The views of a scene show one set of named points, each view turned or mirrored, shifted and resized as a whole, with a little noise and some points left out.
(in the rows, 128 means zero)

Scene 1
View 1
tope: [131 120 124 146 119 156  95 130 106 144 108 182 135  94 144 131 159 143
 125 128 150 125 119 126 148 113 132 102 101 113  85 137 136 110 139 142
 151 136 124  62 145  99 142 131 108 131 118 156 118 137 102 122 117 117
 132 117 141 118 146 130 110 123 148 127 132 131  89 118 142 150 102]
nokag: [102 116 104 124 146 145 110 124 115 128  92 132 120 122 141 146 155 108
 107 167 143 131 103 111 115 118 121 110 120 123 124 135  83 138 125  99
 158 149 119 164 114 148 163 151 110  98 157 123 123 124 149  99 132 101
 116 113 132 123 146 143 115 109 136  98 139 131 119 128 149 140 133]
Kadek: [108 121 121 141 134 159  88 118 111 132  96 162 116 102 139 151 160 124
 107 149 147 130 109 105 132 107 122 105 117 114 107 147 102 119 128 118
 147 138 112 119 142 142 149 144 102 125 138 131 123 119 130 103 125 108
 126 123 144 121 164 134  98 112 125 107 142 133 106 130 144 159 102]
Luno: [122 140 119 147 145 162  79 115 105 126 109 174 112 108 140 140 152 126
 105 142 149 141 121 108 130 121 145  96 108 115 105 149 109 140 121 111
 124 131 111 157 134 146 147 145  96 143 151 127 133 116 149 103 123 103
 128 129 134 143 155 123 101 113 103 132 158 129 102 128 122 142 120]
puv: [122 128  97 118 142 130 123 117 120 141 104 138 146 123 146 116 157 111
 133 149 145 127 114 143 117 121 132 120 104 128 121 117 106 144 134 107
 160 149 133 155 111 130 151 139 124  89 156 135 117 134 139 111 122 110
 120 106 144 125 117 144 138 120 158 102 132 122 107 128 140 118 143]
nofir: [113 133 114 123 132 154 100  95 110 153 100 151 138  98 144 134 160 109
 125 155 145 135 122 116 130 120 136 109  99 129 112 128 105 136 125 113
 153 130 135 143 129 136 139 153 111 122 163 126 111 126 129 101 119  99
 117 118 151 127 139 134 109 123 123  99 135 124 106 129 149 140 124]
nozur: [129 130 124 150 147 159  91 138 113 107 110 178 111 123 139 133 149 137
 105 131 149 132 109 125 124 124 139  98 117 109 102 152 121 134 129 111
 124 144  99 137 131 133 156 129 104 123 132 137 139 122 150 110 122 118
 139 122 128 143 148 133 113 109 125 144 152 134 100 122 115 135 123]
zep: [121 122 112 130 128 142 109 117 115 145 101 157 142 106 143 128 160 121
 129 139 145 124 117 133 131 112 127 114 106 122 106 129 118 123 137 121
 162 145 128 102 135 118 147 137 117 108 138 143 113 131 116 115 119 116
 127 111 151 118 135 140 120 120 152 105 130 125 102 125 149 141 112]
Vitil: [128 125 106 137 149 150  98 132 110 129 105 161 123 116 141 127 144 131
 115 142 148 136 118 120 129 125 144 100 109 119 110 134 106 144 127 114
 138 139 116 157 114 129 150 147 103 127 148 137 133 131 147 112 122 103
 121 117 122 135 137 132 119 118 135 134 150 126  98 126 126 126 137]
Gena: [132 122 101 143 141 126  92 134 136 135 114 170 117 119 137 123 169 133
 127 121 154 118 110 153 126  74 114 127 115 111 106 142 118 115 155 127
 160 157 106 101 153 142 150 120 107  97 120 142 128 123 115 127 118 130
 138 122 163 114 154 140 125 108 170 110 140 123  88 136 141 144  90]
zab: [113 115 118 140 134 145 100 136 122 120  99 159 115 121 138 143 164 126
 109 143 146 119  99 124 122 105 114 113 123 110 107 149 110 118 138 114
 151 156 103 107 140 138 161 126 112  97 125 136 126 120 129 109 127 123
 134 116 145 122 157 142 118 105 149 111 137 134 108 126 143 151 104]
vemef: [127 110 109 138 122 139  99 126 116 159 103 164 141  92 141 129 166 134
 138 134 150 122 120 132 146  92 120 114 103 119  99 129 120 105 145 144
 173 143 130  66 144 110 141 137 110 113 123 153 112 138  92 126 116 118
 123 114 150 104 146 138 114 123 165 105 125 124  89 129 157 154  95]
Sov: [128 113 102 143 147 146  87 140 110 138 106 165 115 106 140 138 150 139
 117 138 152 133 119 118 139 103 132 104 110 114 106 139 100 126 133 131
 152 139 113 124 127 130 148 147  96 132 132 145 135 134 127 119 121 105
 119 121 122 121 150 131 110 119 147 126 151 125  92 131 138 142 111]
duk: [116 121 107 133 133 138  93 114 125 148 102 156 123 104 141 137 172 118
 125 144 149 124 110 127 129  82 114 122 112 119 111 138 105 117 142 122
 164 146 115 110 149 145 146 135 104 106 137 132 115 121 115 112 120 116
 126 119 165 111 158 139 110 114 152  93 137 124 101 135 156 153  94]
Fina: [148 113  99 140 128 126 103 140 126 156 115 177 144 102 144 107 160 147
 146 112 154 119 123 156 145  87 128 122  99 113  95 123 138 108 156 153
 173 149 126  62 141  99 140 125 113 109 111 165 120 146  87 140 110 127
 132 113 147 106 130 138 134 127 192 121 129 116  77 128 146 136 103]
Mik: [107 120  94 114 143 134 106 106 119 152  93 129 134 111 139 135 163 102
 126 166 143 131 115 119 122 105 120 120 107 130 125 124  83 140 128 106
 172 142 132 166 120 150 149 155 113 100 165 123 114 126 136 104 124  98
 111 112 150 116 138 142 119 119 144  82 136 121 110 136 158 135 127]
dib: [129 103  99 128 130 131 116 143 118 153 100 149 150 105 145 119 154 134
 136 139 146 120 118 140 140 109 128 115 104 122 105 118 115 118 144 137
 178 148 133  88 118 100 148 140 117 100 125 159 116 148 105 129 120 113
 121 105 131 106 127 143 132 128 182 111 124 125  92 122 153 136 122]
Petod: [139 138 129 138 117 146 113 115 115 138 115 181 154 110 147 108 159 132
 138 118 144 121 119 156 132 120 138 113  97 115  86 127 155 121 145 127
 144 145 129  70 146  97 142 112 127 107 126 153 110 133 105 121 113 136
 144 109 162 128 122 138 132 121 156 125 119 130  90 114 133 130 117]
Zoged: [103 149 123 138 148 156  81  97 120 112 105 160  98 125 134 152 167 105
  94 152 146 134 105 114 105 105 123 115 121 114 117 162  99 144 124  83
 123 141  96 183 150 187 156 133 103 111 162 103 133  96 166  87 129 114
 135 129 167 144 169 134 100  96  96 103 155 132 118 135 130 148 104]
ziv: [112 123 108 130 147 136 111 130 126 115 101 145 117 131 138 138 157 116
 108 152 146 124  98 128 109 112 119 115 122 117 120 143  98 138 132  94
 147 156 106 158 125 150 166 130 114  86 145 125 129 117 152 103 127 115
 131 114 144 131 145 146 123 105 143 105 144 133 113 126 137 133 126]
buzus: [128 143 126 144 117 152  76  91 118 155 114 187 131  91 139 128 175 121
 130 125 149 126 124 136 137  88 127 118  98 117  92 142 135 111 140 129
 146 132 122  85 175 135 130 126 106 131 135 137 110 115 100 114 113 126
 137 129 185 121 154 127 101 119 130 104 135 122  93 131 146 155  79]
Movi: [133 121 105 136 129 134 102 124 122 149 108 165 139 108 143 119 163 130
 136 128 149 122 118 146 133  96 127 119 104 117 102 128 125 119 145 132
 164 146 127  91 141 116 142 129 115 106 127 147 116 134 106 125 113 121
 130 113 155 114 135 138 127 123 167 112 131 123  92 130 145 140 109]
View 2
buzus: [147 136 111 114 118 116 123 121 120 140 156 116 115 130 140 138 151 126
 146 146 142 101 152 127 110 117  98 139 111 134 146  69  84 104  90 106
 144 135 127 117 122 158 155 118  99 100 137 110 117 112 133  95 140 120
 139  91 129 117 133 117 126 155 104 146 142 102 134 113 119 138 122]
Luno: [141 123 125 121 139  94 140 123 119 156 141 128 113 113 117 101 152 124
 154 110 145 132 124 113 102 136 146 125 110 118 102 114 129 109 102 109
 130 138 152 109 106 149 115 124 116 106 142 111 119 119 127 121 128 110
 149 103 142 133 135 130 113 130 103 127 144 122  90 139 134 114 111]
Kadek: [129 132 119 123 140  92 124 115 120 141 146 104 125 116 131 107 152 125
 141 119 138 113 132 119  94 129 126 119 115 111 128 109 119 114 110 115
 137 118 143 116 108 161 127 128 113  98 135 118 113 128 123 111 122 125
 152  92 125 117 129 129 121 136 107 142 142 114 102 128 119 146 119]
Zoged: [140 126 101 123 136  84 150 107 112 171 134 113 129 100 103 113 160 100
 168 100 156 149 127 117  85 143 156 102 115  97 126 114 121  99  96 114
 147 108 151 109  98 160 136 106 111  86 129 105  98 122 119 109 118  98
 155  88 151 138 112 113 104 112 109 121 129 134  94 169 139 156 102]
Sov: [132 139 132 125 139 102 117 113 116 130 148 117 115 120 135 118 143 140
 137 112 137 112 132 115 121 126 120 121 126 123 108 121 136 123 110 114
 126 134 146 126 117 154 113 131 112 112 119 126 126 131 126 113 123 129
 144 109 128 122 145 137 124 142 100 134 146 106 102 117 120 130 132]
zep: [129 140 120 132 142 103 110 133 123 134 143 116 117 128 135 123 135 134
 134 116 144 114 143 136 112 130 117 132 132 127 136  94 110 126 124 105
 138 124 124 125 132 165 129 114 110 124 114 141 118 124 119 115 128 126
 134 100 124 106 134 134 126 150 110 143 129 111 130 113 122 150 139]
dib: [120 149 130 135 144 109  94 134 128 117 146 117 117 136 147 131 126 147
 122 111 141 104 145 136 129 126 104 134 144 132 128 102 124 140 129 108
 129 131 123 137 142 166 116 123 112 135  97 156 129 136 116 117 126 139
 128 114 115  97 146 144 132 160 110 147 132 103 137  95 117 149 158]
Petod: [142 128 122 120 125 126 105 148 141 138 158 141 107 153 158 140 130 133
 135 129 152 111 168 142 113 129 123 153 133 127 133  67  98 128 107  92
 138 141 123 125 146 162 140 108 114 127 114 136 124 118 124 110 148 125
 130 119 128 102 143 134 139 158 123 153 119 121 143 103 137 128 156]
zab: [125 136 114 122 135 104 112 111 126 140 152 111 129 124 150 128 144 125
 134 113 149 114 148 120  97 132 133 117 137  95 133 109 126 122 108 112
 136 110 142 128 117 167 133 121 112 100 108 127 113 137 120 106 123 128
 148 107 124 112 132 131 130 137 116 147 131 125 109 132 126 158 143]
Gena: [134 149 112 124 118 120 109 108 121 134 154 117 125 127 151 160 139 132
 137 119 153 109 156 124 125 123 111 120 142 115 134  98 117 122 100 110
 139 124 134 139 128 163 142 118  99 111  87 135 121 134 121  92 130 122
 135 113 132 116 137 124 127 146 111 140 135 110 133 118 123 160 149]
Vitil: [135 134 134 131 146  97 124 130 122 143 134 132 111 120 121 108 140 131
 147  97 147 137 128 119 116 137 143 123 128 124  97 124 141 128 117 109
 123 138 146 119 121 153 103 120 118 124 118 133 125 127 119 127 124 116
 142 115 141 126 141 140 117 135 105 126 134 124 101 127 134 125 130]
ziv: [127 140 113 132 145  91 123 117 123 152 135 114 128 113 124 121 141 120
 146  86 155 141 136 126 104 143 151 108 139  96 123 122 135 126 121 112
 138 110 142 128 122 165 124 111 117 112  96 137 109 138 111 115 115 115
 145 106 138 120 125 130 117 125 118 130 120 133 110 148 135 167 138]
Mik: [122 149 114 147 157  78 123 127 107 140 116  99 125 102  93 113 137 125
 144  86 145 136 116 139 118 139 118 113 131 131 136 115 118 123 134 115
 145 114 119 121 122 166 116 111 110 125 104 149 108 131 109 124 112 113
 134  86 134 115 121 130 106 135 103 123 128 109 127 131 119 173 121]
tope: [135 132 129 117 131 118 104 131 133 125 163 124 113 142 161 122 141 143
 127 138 134  91 155 125 108 121 108 144 123 127 128  86 109 126 108 103
 129 140 134 124 128 160 128 130 111 114 135 125 129 121 129 109 139 139
 140 110 115 104 147 139 137 160 109 156 143 107 118  96 119 120 143]
duk: [129 148 110 127 132 101 117 110 115 136 146 100 127 118 131 135 146 131
 139 117 142 111 141 127 113 126 108 119 129 119 144  99 110 114 108 113
 143 117 129 126 120 167 140 119 103 105 109 130 112 131 121 101 122 124
 142  94 124 115 128 124 120 143 106 140 137 104 128 122 114 166 129]
vemef: [129 146 121 125 132 114 101 124 124 117 156 107 120 135 153 135 137 145
 125 135 134  90 150 130 120 119  93 136 132 133 141  89 107 126 113 112
 135 129 124 131 131 166 132 126 104 118 115 138 125 129 123 102 132 139
 136 101 111 101 142 135 133 164 106 151 143  94 134  94 107 148 146]
Movi: [133 147 121 127 130 117 105 128 126 129 149 122 116 134 148 141 134 140
 134 121 147 108 152 131 125 125 107 134 137 128 132  89 111 126 112 107
 135 132 125 132 135 164 132 118 106 123 104 140 124 127 122 104 133 127
 131 112 128 108 140 131 130 155 111 143 133 107 138 107 122 147 148]
View 3
Movi: [103 145 123 154 131 104  90 129 112 158 122 121 127 141 108 147 108 160
  94 122 124 110 127 142 107 114 134 126 128 107 135 103 147 136 122 136
 132 122 127 111 166 150 125 132 130 180 129  91 156 136 122 122 135 101
 104 134 153 125 157 120 118 134 138 149 128 119 123 140 127 147 130]
duk: [107 147 130 160 136 103  96 116 113 138 145 119 128 135 110 156  93 154
 129 119 122 115 120 147 125 117 149 126 127 110 128 111 149 156 129 162
 114 111 129 145 145 134 111 147 122 168 116  94 143 126 121 132 138 117
 121 144 157 113 135 113 135 133 127 152 126 127 128 129 123 158 140]
puv: [118 146 136 137 107 116 108 147 105 137 123 125 132 120 133 124 101 157
  90 135 117 125 127 148 114 115 127 138 133 135 123 106 140 104 125 122
 132 117 120 110 157 144 159 147 111 146  99 116 128 132 122 104 139  97
 144 141 122  95 102  95 133 138 163 132 130  96 142 135  94 144 119]
Zoged: [100 154 129 129 122 117 125 143 143  69 153 128 104 145  83 144 106 160
 164 111  98 128 146 143 153 133 170 162 137 128 117 129 124 145 137 181
  93  95 124 156 152 123 111 172  96 128  57 115  97 114 126 149 160 166
 124 156 161  86  65  93 170 136 131 133  97 141 167 127  82 157 145]
dib: [117 139 120 154 123 114  86 114  97 183 109 127 129 117 126 149 114 149
  85 132 127 118 116 153  89 108 125 115 128 110 134  94 158 120 131 118
 153 128 134 111 161 151 138 126 130 170 140  95 155 136 131 106 128  94
 127 139 141 121 156 119 100 134 143 150 134 105 120 140 141 139 132]
Fina: [100 145 114 158 138 102  75 120 105 187 105 121 130 139 105 155 112 164
  74 121 131 108 128 138  97 113 126 120 127  97 138  95 152 136 113 126
 139 133 122  95 174 162 121 118 138 200 160  80 181 142 120 125 131  92
  84 130 157 143 197 141 100 135 138 155 141 110 107 144 149 139 128]
Kadek: [110 141 120 145 128 119 118 117 124 126 135 131 107 138  98 161 120 152
 142 118 112 120 124 154 116 122 156 133 127 108 123 114 145 148 141 157
 124 108 141 157 151 134 109 148 111 144 100  98 120 112 143 144 140 150
 122 154 166 111 116 106 129 127 122 148  99 144 148 132 131 149 152]
Gena: [ 93 151 117 157 132 106  73 115 117 147 128 118 128 132  91 153  96 161
 109 112 122 120 144 141 128 121 145 130 137 114 138 106 147 145 120 157
 119 125 121 115 162 144 110 143 126 188 128  90 156 148 107 126 151 111
  98 137 161 120 148 127 132 139 132 152 146 111 114 135 118 157 127]
nokag: [123 139 131 137 107 123 115 118 106 124 134 131 119 106 122 144 109 145
 131 130 110 142 125 161 121 121 146 134 135 134 120 110 146 117 147 145
 129 108 137 148 138 128 137 156 100 124  81 117 109 122 136 116 145 132
 164 158 138  84  76  90 137 133 148 139 118 113 150 128 102 152 139]
zab: [101 149 115 145 120 126  82 103 125 136 130 123 110 131  87 161 111 153
 129 125 113 122 147 155 122 113 152 126 144 118 142 106 155 141 140 147
 129 118 138 139 159 135 108 144 123 156 105  88 124 131 128 120 162 136
 112 149 165 111 111 113 126 137 118 151 125 122 135 139 119 161 141]
Sov: [105 135 106 139 124 117 117 114 113 149 107 141 112 118  95 159 131 155
 118 118 109 140 125 153 109 127 143 143 121 115 115 105 142 130 140 154
 131 114 125 127 164 148 118 140 100 154 120 103 142 123 143 144 131 148
 124 155 157 118 137 126 121 130 138 148 113 118 135 131 143 135 152]
Vitil: [111 134 113 120 109 124 128 138 118 130 101 143 108 121 102 142 139 156
 110 124 102 143 133 152 110 130 135 158 124 127 111 107 134 107 136 139
 129 110 119 116 173 151 142 147  94 136  95 116 126 120 145 137 137 145
 129 154 141 110 109 113 124 131 153 137 109 110 151 133 116 128 144]
Mik: [125 136 145 152 117 104 124 136  98 126 145 125 136 113 145 135  90 147
 125 131 118 133 103 154 121 120 141 130 123 128 108 114 141 126 134 154
 120 107 128 142 132 128 143 155 103 142  96 121 125 123 127 116 125 107
 169 148 129  87  94  88 145 131 155 139 123 108 140 123 103 152 134]
nofir: [120 139 143 145 126 105 138 150 113 124 139 129 120 142 134 138 112 153
 117 127 116 110 105 146 103 118 139 138 113 113 113 116 135 130 129 144
 121 104 127 138 152 140 140 148 109 142  97 117 125 109 140 136 118 121
 138 144 140 103 115  95 132 128 146 134  96 133 157 129 110 141 143]
vemef: [109 141 127 168 143 103  90 113 105 171 128 121 126 140 115 160 106 152
 105 122 129 101 111 147  95 109 136 111 121  94 135 102 156 152 125 139
 137 123 137 128 155 147 117 128 134 181 143  85 162 126 131 127 123 103
 104 139 160 134 173 123 107 129 126 157 122 131 123 139 150 147 140]
Luno: [104 141 113 118 122 119 145 144 132 106 112 144  95 140  88 148 141 162
 132 117  99 132 136 146 119 134 152 165 119 118 107 119 125 130 138 157
 111 100 125 133 174 145 123 152  93 135  85 113 116 108 149 159 135 169
 116 155 159 115 104 112 135 128 139 135  86 138 164 133 120 132 153]
buzus: [ 95 152 135 162 154  92 109 146 131 127 149 115 114 179 101 151 100 166
 119 113 124  79 121 131 115 112 151 132 115  88 127 118 132 171 113 158
 105 110 130 135 169 144 104 142 134 184 122  86 152 113 124 154 126 118
  77 135 174 138 169 118 128 130 118 146 100 158 138 135 130 151 143]
Petod: [ 94 156 126 145 133 112  85 150 130 150 122 119 110 175  97 140 117 174
  81 125 128  80 146 137  97 101 128 131 132  96 147 105 142 133 114 114
 128 126 134  98 190 157 130 127 146 185 122  83 148 122 122 123 143 100
  68 127 160 140 166 117 107 137 126 140 115 138 139 152 119 144 125]
zep: [112 142 132 150 125 111 100 130 111 150 131 122 121 141 121 146 108 158
 104 130 122 106 120 148 102 109 133 125 129 108 133 108 147 133 128 131
 131 118 134 123 158 143 132 137 127 160 119  97 136 123 132 119 134 106
 119 140 148 118 135 107 116 131 135 145 116 124 137 139 123 148 135]
nozur: [ 97 147 101 113 111 132 113 129 137 120 102 141  92 137  67 154 146 164
 118 120  98 136 162 150 118 126 144 160 135 124 128 113 135 118 139 139
 125 112 127 117 185 151 120 145 105 142  91 104 116 120 142 141 163 163
  99 153 165 118 106 118 126 136 133 139 104 129 156 142 117 137 148]
ziv: [109 149 121 133 104 129  94 119 118 121 131 129 115 117  99 144 106 157
 127 127 109 141 150 153 132 123 147 141 148 138 131 110 146 116 140 147
 123 113 129 132 153 133 130 157 106 138  84 107 110 131 122 114 164 133
 138 154 145  87  79  97 143 140 143 139 130 106 143 134  91 158 132]
View 4
tope: [128  87 149 143  94 119 178  84 122 132 145 142 117 161 165 140 133 114
 113 121 109 143 118 168 123 105 104 131 143  98 132 124 146 161 153 119
 133 155 160 153  77 127 151 165 122 103 122 153  84 151 104 130 151  92
 109 135  98 102 131 112 154 139  93 113 127 109 112 107 107 168 101]
Vitil: [109  95 141 121  93 163 141  99 127 156 118 118 114 154 147 150 135  93
 124 115 139 149 134 140  76 154 119 117 132 131 123 131 118 145 147  81
 127 106 135 164 120 125 115 133 128 108 133 130 114 150  98 142 114  97
 134 156 132 111 147 127 139 140 106 153 149 115  99 124  87 188 105]
puv: [117  75 127 126  94 155 140 105 120 143 117  92 118 144 136 148 141  83
  91 134 122 124 149 131  87 132 132 122 114 123 144 136 119 113 143  97
 124 110 111 169 130 122 122 114 133 118 138 118 130 124 106 134 108  98
 140 178 113 137 126 113 135 118  93 167 145 124 126 121  86 137 120]
Kadek: [102  99 151 132 106 175 157 108 135 142 114 138 107 151 142 140 131 121
 109 146 131 141 123 162  96 133  81 139 143 112 151 143 105 137 163  82
 130 141 147 162  85 150 132 177 112 117 118 136  88 162  97 121 126 102
 124 148 129 112 147 133 140 136  99 130 168 120 108 135  99 176 107]
buzus: [130  87 153 139 110 144 165  88 135 147 127 138 126 180 150 134 134 144
  87 152 114 129 118 185 149 122  79 136 133  96 148 136 116 120 169 104
 159 145 148 157  80 145 173 179 102 106 107 137  88 146 109  96 147  87
 111 147  85 106  93 131 162 139 100 107 143  99 123 117  99 157  95]
zab: [105  78 162 131 114 160 180 111 129 133 129 127 119 142 142 158 139 119
  90 142 134 137 126 152 101 111 104 141 131 117 154 142 112 128 148  84
 124 134 136 163  90 127 121 168 116 125 129 135  78 153 114 117 111  86
 124 150 122 112 153 107 139 117 105 127 170 141 106 117 116 170  99]
nozur: [106  92 166 120 108 159 161  97 123 154 126 126 121 152 152 153 151 114
 113 123 150 157 131 148  92 142 109 123 128 129 129 133 118 136 152  77
 127 104 149 170 103 116 115 149 121 114 123 142  90 163 101 129 114  80
 132 142 127 101 156 118 138 131 104 138 160 127 100 114 114 203  89]
Gena: [122  61 156 129 105 139 183 107 136 135 143 124 143 149 137 161 126 121
  78 135 128 130 121 155 124 108 118 139 124 116 150 142 119 130 149  92
 145 138 116 153  95 121 138 162 104 112 143 121  81 129 137 101 105  81
 118 156  86 112 116 103 156 116 116 115 152 128 108 109 107 150  93]
zep: [119  80 138 140 100 139 161  96 120 130 126 116 112 152 151 139 140 101
  93 139 111 125 133 153 108 110 108 133 130 103 151 134 128 127 148 110
 125 140 135 164  97 131 143 146 128 120 122 137 105 139 101 128 138  98
 124 157 108 128 132 110 142 125  86 140 141 122 126 117  99 144 116]
nokag: [ 92  89 136 124 101 194 144 120 129 137 103 108 101 133 128 148 132  93
 100 147 132 133 143 135  67 136 103 139 130 123 158 149  96 118 147  73
 112 123 120 170 114 143 106 141 125 127 132 122 112 147  98 136 101 109
 140 172 140 134 160 124 123 124  98 165 177 139 114 139  89 155 122]
Movi: [129  69 141 135  95 128 174  94 127 134 141 122 128 158 148 149 127 107
  91 130 113 127 125 156 121 104 119 131 129 109 141 132 131 139 147 109
 139 141 128 152  97 121 145 149 118 108 135 132  98 128 122 119 129  90
 115 157  89 117 119 105 152 126 100 125 136 116 115 108  99 143 105]
Fina: [142  58 137 144  84  95 190  90 128 127 166 132 139 154 156 154 115 100
  95 112 101 129 113 155 133  87 135 128 132 105 132 126 154 163 138 129
 146 158 126 140  88 110 151 150 118  95 148 133  88 117 137 120 132  86
 103 150  68 109 110  92 167 124 106 107 112 113 109  97 107 140  98]
Zoged: [ 91 102 168 112 131 218 138 114 137 168  86 119 117 161 127 149 155 143
  92 167 166 140 137 160  94 169  70 141 122 129 156 154  67  87 172  43
 138  94 133 182 117 150 120 168 100 130 104 121  97 172  92 102  97  88
 145 159 142 111 137 146 130 132 110 151 200 125 109 139  96 195  92]
Mik: [104  87 119 128  96 189 134 119 134 141 100 102 104 143 124 141 120  87
  93 154 118 118 142 141  84 138 104 138 129 115 161 150  97 116 149  83
 125 131 107 163 119 155 126 139 120 126 137 110 126 128 104 127 108 117
 138 180 125 142 129 131 135 127 100 162 164 126 122 142  71 129 132]
vemef: [127  75 134 145  92 123 181  96 132 124 141 133 120 150 151 143 114 104
  97 132  96 125 114 164 123  95 106 140 142  96 151 134 139 152 148 119
 138 169 136 146  80 136 152 169 116 109 137 137  87 131 122 122 141 100
 107 151  89 117 121 108 160 132  97 113 132 116 116 114 103 137 112]
ziv: [ 99  76 153 121 110 181 159 117 127 144 112 106 119 137 130 158 145 106
  88 143 149 137 142 136  80 132 113 137 118 131 153 145  98 110 149  68
 121 106 118 175 117 126 106 143 122 132 134 121 101 149 109 121  95  90
 143 166 134 123 154 113 130 114 104 158 178 141 108 124 104 168 106]
Sov: [111  91 141 125  91 157 157 103 139 144 130 136 116 150 146 151 117 102
 121 118 128 147 119 152  87 137 112 127 142 122 133 138 120 163 147  87
 131 136 139 153  98 136 120 160 116 104 137 131  94 147 112 133 115 100
 118 147 118 109 142 125 151 142 112 129 150 117  92 127  94 178 104]
Petod: [140  71 153 139 103 102 176  74 108 140 148 119 132 167 167 141 157 115
  89 127 114 132 133 161 140 100 119 123 120 104 131 118 150 121 150 125
 140 126 147 163  94 101 158 137 129 108 115 147  98 136 105 119 147  71
 122 146  86 108 114 100 151 123  86 128 118 111 129  92 112 155  95]
nofir: [112 100 127 135  98 174 132  99 126 147 105 114 105 157 143 131 134 102
 107 146 116 125 136 156  98 146  93 128 134 110 145 138 108 121 157  95
 133 126 137 165 111 152 143 143 122 113 115 126 122 144  91 130 134 112
 133 164 122 130 124 140 142 141  89 155 152 109 125 138  75 150 122]

In a view up to two points have been moved. Name them for each view, in the order of its rows, or write none.
view 1 => Gena
view 2 => none
view 3 => Petod
view 4 => nozur, zep
